Points on a hilly landscape, in no order, each with its height.
A ball rolls from a point to the lowest of its 2 nearest points, and stops where none of them is lower. Distance is the straight distance between rows; heights are no part of it.
Mari: [  2  -2  13  15 -12  -3 -17   1 -24  21  -6  -9  10  -4 -19  -4   8   2
  10  26   1  -6  19   3   8  11   8   0 -11  -1  -6]  height 552
tesev: [-10 -20  11  -1 -10   4  -3  11   0  17 -11   7   8  13   8   4   2   9
   7   8  -2   1  20   0   3  -2 -13  -3 -20   0  10]  height 334
ruri: [ 17  19  -8   0  19   1   5  -1  -1  -8 -15 -16 -18 -29 -17  -7  16 -15
   3 -10   8   1  -1  11  12  -9   8  15   5 -15  -6]  height 283
ridob: [  5  -6  -8 -18  20 -13  -8   2  -7 -10   6  -7  -8   3  12 -22 -12  -1
  10  -7  10  13  -6   3  -8  -1  -1  -6  15 -25 -10]  height 608
rirud: [  7  18   7   7 -15   1  -7 -13  -7  14   2  -9  -2   8 -11  15   7   1
  -5  -1  -5 -26   4  11  -6   6   5   3   6   9  -4]  height 484
Labi: [ -9  13  -5  -8  11  -9 -10   3  17 -11  -5 -10 -22  11  -8  19  14  -9
 -11 -17 -17   0   0  -5   0  -6   8 -13  19  10   5]  height 319
Zud: [ -4   0  -3 -16  15 -25  -7   9  -2 -10   1   5  -3  17   5   1 -13  11
  -1   6   2 -10 -13 -16 -18   1  -8 -17  -3  11  -5]  height 277
nesid: [ 12   7   5  -7  22  -5   9   5  -6 -11  -9 -11  -4   4  23  -8   1  13
   1  -4  -4   5 -15  -9 -20  -7  -8 -12   6 -12  -1]  height 631
mure: [  0   9  -3  -5  -4  14  20  -8  24  -6   3   9  -6  14  14  13   2   4
 -13 -16   1  -9 -14   0  -1   2  -8   5   9  24  15]  height 534
resu: [ -9 -10   4  -6 -17   7 -14   8  17  14   9   5  -4  33  -8   0 -10 -16
  -5   4   9  -3  -3  10   5  24   3   8  18   2   8]  height 436
Pupod: [  2  10  13   7  -7  11   9  -7  -1   7  -5   3   8   9  17  16   4  14
  -3  -3  -7 -17   6   1  -7  -7 -11  -1 -17  12   6]  height 528
Genos: [  8  20  -2  -2   4 -21   5  -6 -19 -10   4   9  13 -18 -16  -4  -4 -12
  -2  13  10 -19  -2 -10  11  -4   1  -1 -22  12  -8]  height 574
Bivib: [-18  -8 -12 -20  10 -27 -20   0   0  -8  10   0 -18   5  -6  -1   3  -8
   5  -6 -12   8  10  -9   4  -9   3 -17   5 -12  -8]  height 197
mogu: [  7  10  13   0   1  -7 -13  -9 -16   6   4 -16  -5   9   3  -2  12   8
   0   8 -14  -8   5  -1 -15   7   7 -15  16 -12 -11]  height 466
tof: [  5  10  -6   1   0  13  17  -3  17  -7   2  -1  -4  -2  -6   4   4 -11
 -13 -11   3  -4 -20   2   2   5   4  11  17  21   8]  height 537
rego: [ 17  12   5 -21   7  -4   6 -10 -10 -16  11  -2   0  17  23 -18 -13  -8
   3  -9  11  -2 -11   2  -9   1  -7  -1   6 -21  -8]  height 646
Dep: [  0  -3   3  -6  23   2  -6   8   0 -10  -9  -6  -8  -3  12 -10   0  -9
   6 -17   1  23  14   1  10 -19  -1   0  -3 -27  11]  height 725
rizov: [  0 -12 -12  -6  -2   2  19   8  22 -10  -6  19  -7 -12  -8  -6   5 -19
  -5  -5  11  16  -4  -1  20  -7 -10  11 -12  12  13]  height 352
mot: [  0 -11 -11  -8 -11   3   0  11  14  11 -17 -10 -24 -21   4 -11  16   7
  12   1   9  10   0  25  -6   0  -6   8  12 -23  -6]  height 420
mubub: [ -9   7  -5  -6   4 -17   7  -6  -8 -13  12   9  10   5  22  12 -16  10
  -3  -6  -2 -15  -4 -15 -13 -14  -9 -17 -18  11 -10]  height 702
Navoz: [-12  -5 -13 -15   7  -4   3 -11   4  -3  17  12  -4  16  31   7   1  -2
  -7 -18 -16   1  12  -1  -3 -16 -14 -18   3 -12  -9]  height 250
Pifo: [ -7   4  15  -8  -7  -7  -7   0   3   3  -8   2 -18  15  -8   4  28  -3
  -7  16 -16   8   9  -7   9  -5   3 -24   3  16  14]  height 290
faret: [ -4  -6  12  16 -10   0   1   7 -10  18 -10   5  15  -4  -6   7  14  21
  -8  24  -9  -6   0  -6  -8   5   5 -10  -5  24   3]  height 542
kug: [  6  10   3 -10  11   2  11 -15  -7 -13  10   0  -7   6  30 -14  16   0
  -9  -8  -8   5  -6  -3  -5 -10   3 -14  19 -18 -10]  height 622
Dadup: [ -8 -12  -2  -5  -3 -18 -15  12  -4   8   9   6   6  16 -12   5 -19   9
   7  18  10 -21  -5  -6 -17  12  -1  -3 -10  15  -9]  height 247
sozar: [  7   9 -14  -8   4 -15   1  -3 -13 -11   7   3   6 -10 -21  -7 -17  -7
   5   3  15 -20 -15  -6  -4   6  -3   8 -10   7 -13]  height 580
fide: [  4 -12 -18   0 -10   2  17   7  12  11 -18   1 -19 -41  -4 -11  25   5
   7   4  10   7  -3  24   5  -2   1  13   2  -8  -8]  height 397
sar: [ 11   8  -5  14   1  -5  11  -3  -6   5 -18   1   0 -38 -27   0  24  -1
  -5  20 -10 -14  -1  -1   2   9  -2   4 -11  19 -11]  height 559
kuv: [  0  -6  27  18 -12  25   0   2  -2  22  -8   7  15   7  -1  -1   5  -4
  -1   8  -7  20  22   0  21   0  14   1  -6  -1  16]  height 582
mebu: [  9  -1   6  -2   5  15  18   8   6 -10  -8   1   1   3   7 -17  -4   0
   1   0  10  16 -20   5  -4   7   0   7  13  -1  13]  height 545
voz: [  5 -16  -1  -4  -7  -4 -11  11  -5   6  -2  -3  -7   1  -1 -20 -13   0
  20   7  18   7  -3  19 -12  11 -15   6  -3 -24  -8]  height 479
toki: [ -7   0 -11   1  -9  27  -2   2  25   6  -7   0   0   6  14  15 -14   4
   8 -23   5  -9  13  21  -7  -6 -26  18  -9 -16  11]  height 522
zega: [ 16  12   0   9   8   5  15  -4  -8 -12  -1  -4  10 -18 -15 -15   0  -7
 -10   5  11   3 -21  -6   7   7  13  12   9   9  -3]  height 547
redob: [  1  24  -7 -14  11 -29 -12  -5 -15 -15   0   0 -12  -6 -11  -4   4 -11
   5   2   2 -14   5 -10   5 -16  -3 -14 -15   0  -6]  height 353
bebe: [  3 -13  17  -6  27  -6  -9  22   0  -5 -12   3   7  26   0  -1 -16   4
   1   8   9  14 -11 -15  -5  12   7  -7  -1   0  12]  height 738
zur: [  4  -3   7  -5 -10  -3   1 -14 -23   2  25  -1  15   4  21 -16  -9   3
   4   6   2   3   1   1  -2   0  -1  -9   3 -19 -17]  height 659
Mub: [  3 -12  19   4  25  10 -10  22  -2   3 -12 -12   5  27   3   4 -14   0
   5  -3   5  19   2  -3  -3  10   6   2   5 -13  13]  height 734
Zin: [ 10  14 -11  -9  15 -10  -4   1  10  -8 -13 -19 -27 -15 -15  -2  19 -10
  -5 -10   3  -1   0   9   1  -6  15   5  20  -8   1]  height 297
nen: [ -5  -4   3   5  -9  15  -4   1   5   7  13  -1  13  22  -5  12 -21  -6
  -4 -10   9 -13  -6   6  -2  17  11  16  10  14  -1]  height 452
sonim: [-11  -5   0  -4 -14 -28 -17   5  -5   8  10  13  -6  11 -23  12  -2   2
   0  22  -2 -22   6  -9  -6   8   4 -13 -10  23 -10]  height 270
zot: [-20 -32 -10   5 -14   6 -12  19  16  15  -8  -1  -1  -4  -3   7  -2  13
   7   1  -5  11   9  11 -16   5 -17   7   3  -7   4]  height 259
Mit: [  8  -4  -6   7 -17  11  15  -7   3   3   8   4  11  -7   1  -9  -7   6
   2   2  12  -4 -14   7  -5   8  -7  14  -4   7  -3]  height 546
boned: [  6 -11  -5  -5   5 -12 -11  10 -14   1  -3   1   1  -7 -13 -23 -15  -5
  19  15  17  10  -1   3   2   4  -7   3 -13 -12  -5]  height 500
bude: [-13 -11  -2  -1  -9  16  -3   9  24   9  -8   0  -3  11   1  15  -5  -5
   2  -9   1  -4  11  12   4  -1 -18  15 -10  -5  17]  height 518
rekuz: [ -3 -19 -10   5 -26   3  13   1  17  11  -3  20  -4 -24 -14 -12   3 -21
   6  12   9  12  12  11  24   0 -14  16 -22   2   1]  height 315
lida: [  8  -1   5  -3   9 -21 -13   5 -24   1  -4   2   5  -4 -15 -13  -7   2
  10  24  11  -7   0 -11   6   4   0  -6 -21   1  -3]  height 517
fot: [ 12  10  24   7   7   9 -12  -3 -26   5  11 -13  17  14  -2  -3 -11 -10
  -1   5   3  14   6  -2  14  15  32  -5   9 -26  -4]  height 424
siza: [-12  -3  -5   2  -5  -2  10  -9   5  -8  10  10  -3 -12   3   4  19   4
 -12  -3 -12  18   0 -10  13 -13  13 -13  10  10   8]  height 683
Lifun: [  9   0   1  10  16  16  10  12   7  -2 -26  -4  -3 -16  -5  -8   3  -6
   9  -7   7  20   3   6   9  -7  -6  16  -9  -9  16]  height 313
gavib: [ -2  -5 -12 -14   2  -1  -2   4  13  -5   2  -2 -13   6  -4  -3  -5 -12
   5 -14  10   3  -2   8  -3   3  -5   9   9 -10   1]  height 496
parap: [-22 -10 -14   2  -2   0 -11 -12   3   1  13  -1   4   5  10  28  -6   3
  -5 -25 -26   1  23  -1   6 -18   2  -6  -3  -7  -4]  height 710
Gepi: [  1  -8  -2   6   1   9   8   2  14  -1  -5   8   3  -4 -18   3  -3 -18
  -9  -3   2   3  -3  -5  18   3   1  12  -6  18   9]  height 366
zifos: [  6  11  18  12   0   5 -10  -6 -32  14   7 -15  20   0  -2   0   1   5
   1  13  -7   1  13  -3   2   8  21  -5   2 -16  -6]  height 440
guzod: [ -6   5   4   6  13   7   3  -6  -3  -2   0  -7   2   2  29  10  10  11
  -7 -16 -25   8  11  -5  -3 -17  -1 -13   1 -11  -1]  height 718
Vem: [  6  13 -11   0  -5  25  24 -16  21  -8   4  14  -4  -6  16  13  -1   3
  -7 -28   6  -7  -3   6   7 -13 -12  15   0  15   9]  height 530
zimo: [  5  36  -4   6   6  -6  18 -14  -1 -20  -3   0  -3 -23   5   4  20  -2
 -10  -1  -5  -9  -7 -13  10 -13   5  -6  -7  18   4]  height 694
lel: [  3  -6  23 -10   7   4   0  18   4   7   0  12   5  35   7   9 -17  -8
   0   9  16  -6  -5  -5   1   7  -3   3 -12   6  10]  height 747
losi: [ -2  -3  15  10 -11  14  -9  -9 -11  17  16  -9  14  20  -1   5  -4   6
  -4   5   0 -11   2   4  -5  22  19   1  20   1  -7]  height 474
Lerob: [ -8  -5  -3   8 -13   0  15 -20 -11  -6  18   6   5 -23  10  -9  20  13
 -12   8 -13  10  -4  -6  11 -12  17 -11  18   3  -6]  height 677
goz: [  5  17  -9 -12  15  -9  -5  -1  10 -15  -8 -18 -22  -2  -3   8   9  -3
  -4 -18  -6  -5  -9   1 -15  -9   7  -5  23  -1  -1]  height 309
lun: [ -5  -1  -6   2 -10  23   2 -16  18   8   1   6   3   5  21  20  -6   4
  -3 -25  -8  -6  17  19   7  -9 -12  13  -2 -12   6]  height 516
Mag: [ -5  27  -1 -19   1 -33 -13  -9  -6 -16   2  -1 -21   5   1  -1  12  -8
   0   7 -12 -11   9  -8   8 -13   0 -31  -6   5  -9]  height 337
fumo: [ 23  15   1   8   6   9  24  -3  -4  -8 -11   2   6 -26 -16 -13  11  -8
  -1  12   6  -3 -14   2   3   5  -2  16  -7  11  -2]  height 554
Zomu: [  0 -18 -10  -3  -1 -16 -19   5 -10   4  13  -2   0   8 -10 -18 -14  12
  12  17   5  -1 -13  -7 -19  27   6  -4  15  -1 -14]  height 122
toboz: [  0   7 -14 -12  -5   1  -7  -3   9   0   8  -7  -3  10  -5   6 -18  -4
   1 -22  12 -16  -5  12 -12   8  -6  14   9  -4  -5]  height 504
Tano: [ -2   9 -13   8  -5  19  22 -14  19  -9   0  14   4  -8  24  18   1  20
  -5 -18  -7  -4   4  -2   1 -18 -11   6 -13  14  10]  height 527
legav: [  7  25   3   0  -8  -5  20 -13 -10  -9   6  13   5 -11  10   1   9  -1
  -7   7   2 -16  -4 -10   9 -10   0  -9 -17  20   2]  height 696
bamu: [  0  -9   5  16  -1  21   0  10  18  -2  -5  -2   6   1 -15  -7 -11 -26
   0  -6  12  21   0   8  18  16   8  22   7   1   8]  height 390
Mefu: [  2   4  -3   0  16   5   1   3   1  -8 -11  -8 -10 -11  24   4   7   6
   2 -22  -7  10   4  -3   1 -21  -1   1   3 -18   4]  height 721
daf: [ -8  -3  -6   5   7  -7  15   2   9 -16  -8   6  -5 -22   1   5  18  10
 -15   4 -10  16  -6 -20   7 -14   7 -14  -2  20  11]  height 687
Zat: [-13 -24 -13   4  -7  -7 -16   3  -7   2   9  -6   7   1  -6  -4 -14  14
   5  -1  -2   2  -4  -1 -22  12   3  -4  18  -2 -11]  height 49
Rokos: [ 15   7   7 -10  -6   5   5 -14 -17   3  17  -3   6  17  29 -11 -17  -6
   7  -9   9  -5   2   5  -7   0 -14   0  -2 -27 -15]  height 651
rakof: [-12  -8   6  -4 -12  -7 -16   5   3  11   0   0  -9  16 -13  11  14  -3
  -5  11 -12   1  11  -2   6   4   7 -10   6  11  10]  height 266
namot: [ 12  19  19  -2  20  -7  -3  -2 -22 -11  -2 -14  11   0  10  -3   1   0
  -2   5   3   8   5 -10   6  -9   8  -9  -6 -21   4]  height 383
kal: [ -2 -11   8  15 -24  16  -5  -4   2  16  16   1  16  14   2   5 -21   5
   0   3   3  -9  -1  15  -3  19   3  13   5   2  -6]  height 462
Med: [  3   5  -1  11   2 -20 -19   3 -26   7  -7  -9   8 -25 -23  -6   6   6
   9  26   2  -5  12  -3   3   3   5  -2 -18  -2 -10]  height 532
kapu: [ -3  -3  -7  -2  -7   2  10  -4   0   3   0   8  -2 -17  11  -5   3   6
  10  -4   7   2  13   3   6 -22 -12   5 -23  -9   2]  height 320
Lige: [  0  -5   0  10 -11  28  15 -10  12   7  -3  12  12   3  23  14  -4  21
  -1 -12  -5  -8   3   4  -4  -8 -16   5 -10   9   9]  height 523
Pilor: [ 12   8  -1  10  14   1  17  -2  -8  -9 -11   4  19 -32 -18  -6   1  -7
  -3  10   0   2  -5 -12  13   0   0  11 -20  11  -2]  height 558
zolod: [ -6  -4  11  21   8  10   0   9   0   4  -3  -4  19   9  -5  19  -8   7
 -11   2  -6  -4  -4  -9  -4  11  20   1   7  17   5]  height 465
Vobi: [ -4  -8   7   7   9  14  -9   9   7  -6   4   1   6  20 -12   3 -16 -23
  -3 -12   8  24   0  -1  22   9  21   8   8  -2   8]  height 406
Zeri: [-17  -4 -10 -18   8 -15  -7  -5   5  -9  19   8 -13  20   9  10  -2 -10
  -7 -16 -14   2   5  -9   2 -10   1 -21  12  -6 -10]  height 229
dovef: [  5  17  -9   8  19  -9  15   0   3 -20 -12  -1  -9 -32  -9   1  23   0
 -13   3  -5   4 -10 -12   9  -9   4  -8  -1  15   2]  height 691
nedon: [  9   9  18   1   4  15   1  -9 -15  -1   7 -12   8  11  10  -8   2  -8
   1  -4  -4  18   8   1   9   1  14  -4  13 -25   3]  height 409
tinub: [  5 -10  -3  25 -12  20   8   2   1  15 -13  -5  11 -22 -13   2   8  13
   5   8  -2  -2  -4  12 -11  10  -2  13  -2   6   3]  height 560
roro: [  3   3  20 -16  -5  -8   0   9   3   7   2  19  -5  29   0   5  -5 -11
  -2  20  16 -22   1  -3   3   4  -9   0 -17  18   7]  height 751
Rin: [ -1  -1  13  -9  27   1 -10  14  -4  -7  -8 -11   0  23   8   0 -13  -7
   2 -15   2  14   6  -5   1  -5  -4  -1  -3 -21  11]  height 730
zugo: [  1   7 -16 -14 -14   3   1   1  27   7 -11   5 -16  -7 -22  22  10 -25
  -7  -5   5 -16   9  14  10   7 -23  17 -12  14  11]  height 505
Menok: [-10 -16   0   4  10  -8 -13   7 -11   2   1  -6   4   4  -2  -5  -3  10
   3   5  -7  10   2  -8  -6   3   4 -11   5  -5  -2]  height 110
zodir: [ 16  -1   8 -15   9  -6   3   0  -9  -3   2  -6   2  19  17 -16  -8   9
   0   2   2   0 -15  -4 -26   8  -6  -7  15 -17  -6]  height 638
gub: [ -5  -3 -11  -6 -16   9   5  -5  12   6  -3  10 -13 -10  14   1   5  -8
  11 -16   9   8  23  18  21 -23 -13  14 -21 -16   5]  height 298
sodu: [ 15  15  14   3   5   7   4  -3 -14  -3  -1  -9   1  -4   8 -11   6  -9
   6  -1   5   8   7  -1  14 -11   4   4  -4 -17   6]  height 396
vupid: [ -5  -2  -6 -16  14 -18  -6   5  -4  -7  -2  -2  -7   6   3   1  -8   3
   8 -10   3  -6  -2  -6 -13  -7 -12  -5  -6  -4   0]  height 260
nelel: [  5  16  -1 -14 -18  -5  -7 -10   7   7   4  -6 -16   8  -9   8  15 -11
  -4  -1   0 -25  -1  13  -4   4  -6   1   8  10   0]  height 490
nafi: [  8   2   4   0  10   1   4   4  -4  -9  -4  -3   4   3  -8  -8  -3  -2
  -4   4   7   6 -15  -8  -2   7   6   3   6   7   5]  height 553
duna: [  0  14   1   0  -6 -10   9  -8 -12  -9  11  11  19  -2   7  10 -10   5
  -5   6   3 -21  -3 -14  -2  -9  -2  -7 -25  20  -8]  height 699
Forom: [-13  -7  -4 -11  17 -26 -17   1  -8  -8   6   1  -4   6   2  -5   3   6
   0   8 -14  12  -2 -16  -1  -5   8 -23   7  -6  -6]  height 156
kaga: [  0  11  14  12   8  -9 -22  -8 -32   8   6 -15  12   5   2   5   7  10
  -2  11 -17  -1   6 -11  -8   8  22 -22  16 -10 -11]  height 453
fad: [  9  21   6 -16  21 -25 -10  -5 -21 -18   3  -6   0   1   0 -13  -1  -9
   4   7   6  -1  -1 -12   7 -11   0 -11  -8 -12  -4]  height 367
taz: [ -7  16  13 -17  -1 -20 -10  -7  -4  -9   7   4 -16  22  -4   4  18 -12
  -7  14 -18   2   6 -15  15 -10   9 -33   0   6   2]  height 314
gubas: [ -1  -9  -8  -9  -8   0  -9   0  10  -3   9  -7 -16   3   7 -17  -7  -8
   9 -10  10   9  -9  20  -6   8   1   5  26 -28 -11]  height 481
Marol: [-13 -22  -6   6 -24   6  -4   7   9  19  -9   5   2 -10  -5   7   6  15
   6  11  -6   2  16   9  -2  -1 -15   3 -17   3   8]  height 303
Muz: [ -3  -7  -5  -5  -6   4  -6   5   3  10  -5  -7 -14  -9   6  -7   9   5
  13  -5   5  -3  10  16 -10  -7 -14   4   1 -20   0]  height 441
Teso: [ -2  -6  17  10   9  13  -3   8   4   3  10   3  21  27  -3  19 -21  -1
 -10  -4   8   2  -5 -10   5  13  24   8   5  15   4]  height 460
mabop: [-21 -30 -19   7 -18   6  -8  16  20   9   3   1  -6  -5  -2  -1 -15   6
   6  -8   5  20  -5  21 -14  13  -6  11  16 -12  -3]  height 205
rabas: [-20  -3   1  13   7   8  -6  -7   2   2   5   0   7   3  17  26   7   9
 -11 -16 -34   8  21  -9   8 -19   9 -16  -1  -2   1]  height 714
vil: [  5  -4  -4  18  -4  18   6   5  16   1  -8   3  15   0 -22   5 -15 -22
  -3  -5   7   1  -7   6  12  16   4  27  -2  16   2]  height 376
volo: [  6   5   4  17  -5  -2   7   0 -15   9 -14  -6   7 -27 -18  -3  22  15
  -4  26 -10  -6  -5  -6  -8   7   3  -5  -3  22  -1]  height 551
bipa: [-15  -2  -1  -3   3  -2  -5  -3  11   1   3  -3  -9  17   2  19  16   3
 -14  -9 -27   9  -1  -6  -4   0  10 -19  24   7  10]  height 330
mutep: [ -6 -11  -6  -2  -7   1  12   1  11  -3  -6  16  -1 -13   0  -4   9  -4
   2   2   4  12  10  -6  12 -14 -11   1 -21   9  11]  height 338
vasug: [  2   2 -10  17  -6  -2   7  -3  -2   8 -14   1   5 -36 -23   7  15   5
   1   9  -9 -11   9   0   8  -8  -6  13 -24  13  -6]  height 566
Lunag: [ -8  -8  -9   0  -5   8  -9  11  23   5 -13   3  -7  -4 -23  14   3 -16
  -1  -7   0  -3  14  12  13   4 -12  20 -11   4  14]  height 511
vora: [  8  -6 -18  17 -16  16  20  -2  15  12 -13   6  -5 -45  -9 -11   9  -2
   9   0  11   8  -2  22   6   0   0  26  -9  -4 -12]  height 379
litiz: [-10 -29 -11   0  -4  -1 -11  12  10   3   4  -1  -4   4  -1 -15  -8   9
   7  -1   2  17 -11   8 -21  19  -2  -1  28 -10  -6]  height 130
Dor: [  1  -8  -8  -8 -12   2 -11   3   2   9   7  -6  -3   3   8  -8 -14   1
  18  -9  11 -10   3  21 -19   3 -22  12  -1 -23 -10]  height 458
sovet: [  4  14  -3 -12  33 -30  -9   7  -6 -23 -12  -6  -4   2   2  -2 -11  15
   4   4  -7  -4 -18 -17 -21  -2  -4 -23  -1   2  -4]  height 294
fes: [ 10  27   9  13  -5  17  18 -14  -6   1  -1  -5   3  -7  20   9  11  12
  -7  -4  -7 -12  -1   1  -5 -10  -4   2  -4   9   5]  height 533
zomov: [  2 -12   7   9  11  13  15  13   3  -2 -20   3  10  -9   7  -5   3  11
   6   1  -1  20  -4  -8   0 -12  -6   5 -17  -2  17]  height 326
tudam: [ 15   3   0   3  10   8   4   8   4   1 -20 -13 -16 -21  -9 -14  15 -10
   7  -6  13  15  -1  17   7  -1   2  11   9 -17   5]  height 300
kegil: [  4   1   4  -5  -1  18  18   0  21  -5  -1   3  -3  15  22  -2   0   4
  -8 -12   3   6 -19   3 -12   3 -14   5  14   6  17]  height 538
zasi: [-11  -9  12  -3   4   8 -15  13   9   5   6   2  -2  33 -13   8  -7 -19
  -5   0   6   6   5  -2  17  18  19   2  11   6  10]  height 419
manad: [ 11  13  -1  10 -16  25  21 -26   2   2  10   1   6  -6  25  10   4  18
 -12 -14  -7 -10  -7   7  -3  -6  -2   7   9   6   2]  height 536
Kiba: [ -6  -8 -10   2   4 -15  -6  13  -4   1  -5  -6   6   0 -14  14 -13  17
   4   6  -3 -17  -8  -6 -26   7  -5  -3  -9  18  -8]  height 228
Tima: [  2  17 -11 -25 -14  -6   0  -3  25   2  -6   5 -30   5 -11  10  17 -18
  -7  -4   4 -13   3  10   4   1 -18   6   6  11  12]  height 498
Dipez: [  4   5  -4 -18  18 -13   1  -5   1 -17   9  -4 -20   1  12 -16   4  -5
   0 -12   0   9  -5  -3   1 -13   4 -12  22 -20  -6]  height 616
sibu: [ -3  -9  24  16  -9  11  -8   7 -15  25 -11   3  12   1  -9   2   9   4
   2  21  -6   5  22  -5  13   2   6  -4 -15   5   9]  height 569
zorik: [  4   4 -13 -23  11 -28 -22  -9  -8 -11  11  -4 -14   3  -3 -24  -7  -5
  12   4   5  -3  -7   0  -6   1   5  -8  14 -23 -19]  height 596
nubu: [ 14  21  10  -1  17   5  14 -10 -11 -10  -5 -14   1  -3  34  -8  15   9
  -5  -8  -9   2  -1  -3 -10 -15  -1  -9   8 -22  -3]  height 627
tunap: [ 10   9   0  19 -19  21  20 -21  -6   3  12   2  21 -14  11   1  -8  14
   1  -3   2  -6  -6   5  -1  -1   3  15  -2   1  -6]  height 539
bitov: [ -1  10   2  -1 -13  -8 -20 -12  -5   9  10 -18 -11  14 -10   9   9   2
  -3   4 -16 -23   0   5 -16  14   8  -5  23   4 -13]  height 477
lek: [ -4  -1  -7  -1  -4  13   3  -8   4   3   5  -8   4   4  13   9  -8   6
   2 -20   0 -11   4  11 -10  -4 -11   9   8 -11  -2]  height 510
Nar: [ -7   4   1  14  -1  -2   6   1  -3  -4   0  -1  14   2   2  14  -3  17
 -14  -1  -9 -12 -12 -13 -17   3   9 -10   6  28   2]  height 470
Mevu: [ 10 -11  26  -2  11  10  12  17   0   1  -5   5  17  26  12  -4 -21   4
   0   7  18  12 -16  -8  -8  12   5   0  -4  -2   8]  height 743
selam: [  7   0  -8  22 -10  19  12  -5   7  13 -16   2   9 -26 -19  14  10   5
   3  -1  -6 -14   6   9  -3   0 -11  24 -17  10   0]  height 565
nipe: [ 12  15   8   1  13 -13   7   4 -13  -8  -9   6   9 -14 -15  -6   8 -13
 -11  23   0  -3  -4 -15  19   0   4  -4 -18  16   3]  height 567
geba: [  3 -15   9 -12   2 -11 -10   8 -11   5   9   6   6  24   3 -14 -17   7
  10  21  14   2  -9  -6 -10  18   2  -7   5  -2  -3]  height 187
buta: [ -9  -8  -4 -12 -14   4 -10   2  15   5  17  -1 -13  25   3 -11 -13 -12
   2  -3   6   1 -10  16  -6  20  -4   6  26 -12  -2]  height 459
Tebuf: [ -5   5  -2   1  10 -19 -10  10 -10  -3  -8  -6  -1  -3  -1  13  -7  13
   6   1  -4 -15   3  -6 -16 -10 -13  -9 -24   6  -5]  height 243
Nutot: [ -7 -16 -12   1 -18   7   5   8  23   4  -5  17 -11 -14   1  -3  -5 -14
   9  -7  12  21  11  17  24  -9 -16  17 -19 -12   2]  height 268
Raf: [  1  -5  -4  12  -5   5   0   1  -8   3  -2  -7   5 -14  -9  -3  -2  11
   7   2   2  -5  -6   7 -14   3  -4   6   0   0  -1]  height 555
Sanek: [ -5 -20   9   4  -2   7   6  16   2   3  -8  12   9   4   7  -5 -12   5
  13   5   9  17   6  -3   5  -5 -13   2 -27  -3  12]  height 343
nesi: [ 10   5  -4   9  -6  13  20  -7  11  -8   6  -1  -1 -16 -13 -15   6 -15
 -10  -5  10   5 -15   5  12   9  10  18  17  13   0]  height 541
vor: [ -2  -5   2  -3 -22  -4   5 -22 -16   2  25   8   3 -11  17 -17   9   8
  -1   9  -6   2   4   2   4  -6   3 -11   5   0 -13]  height 669
Luz: [ -6  -4   9   1  -7   2   1  -1  -3  -1  14   8   4  13 -13  -2   2 -12
 -12  10   0   8  -7 -11  20  11  20  -5  13  17   5]  height 299
Giges: [-12   8 -12  -1   7 -14  -2  -8  -2 -11  12  -2   6   6  15  19 -16  10
  -8 -22 -13 -17  -5  -9 -20  -2   2  -8   1   9 -15]  height 705
vupi: [-12  -8  -4  -4  -3 -15 -20   9  -1   9  -2   0  -8   8 -21   9   3  -4
   2  14  -2 -11  11  -6   3   4  -1  -2 -13  11   1]  height 289
mami: [ -6 -15  15   1   4  -4  -2  10  -5   0  10  13   8  18  -4 -11  -3   1
  -8  21   2  14 -13 -20   8  14  24 -15  17  14   8]  height 276
Nugul: [  6   8 -18 -15  10 -26 -15  -6 -16 -11  14  -5  -6  -8 -12 -12 -15   0
  13   0  15 -16  -6  -3  -9  -2   0   0  -2  -7 -22]  height 585
Lidaf: [-13   4 -19   5   8  -2  -4  -7   5 -12  11  -8   3  -4   9  23  -8   6
  -6 -31 -17  -9   9  -2  -8 -14   5  -1   5  -4 -12]  height 707
zive: [ -7 -19   5  -7   1  -9 -16   7  -8   5  13   8  -2  18  -5 -20  -5  -2
   2  19   3  13  -8 -11   5  16  15 -14  14  -2  -1]  height 239
fof: [  5 -10  -8  22 -17  10  14  -1   8   7  -6  14   6 -34 -18 -16  -3 -18
   9   4   6   9   6  11  20   0  -1  22 -18   0 -10]  height 354
ruz: [ -2   2   5  17 -16  10  10  -6  -4  12  -7   4   9 -11   4   8  12  21
  -1  12 -10 -10   7  -2  -4  -7  -7  -2 -16  17   5]  height 535

Call two points neighbours if one is among the 2 nearest of the other. Go from one point of each pair to the other, from neighbour to neighbour, staying as low as possible. Name the highest point that can't be avoided.
ruri and Kiba: bipa
ruri and Nutot: zasi
Zat and Kiba: Sanek
Kiba and rakof: vupi

For each start below, name the point where the ball stops.
nelel: rakof
buta: Nutot
sibu: Nutot
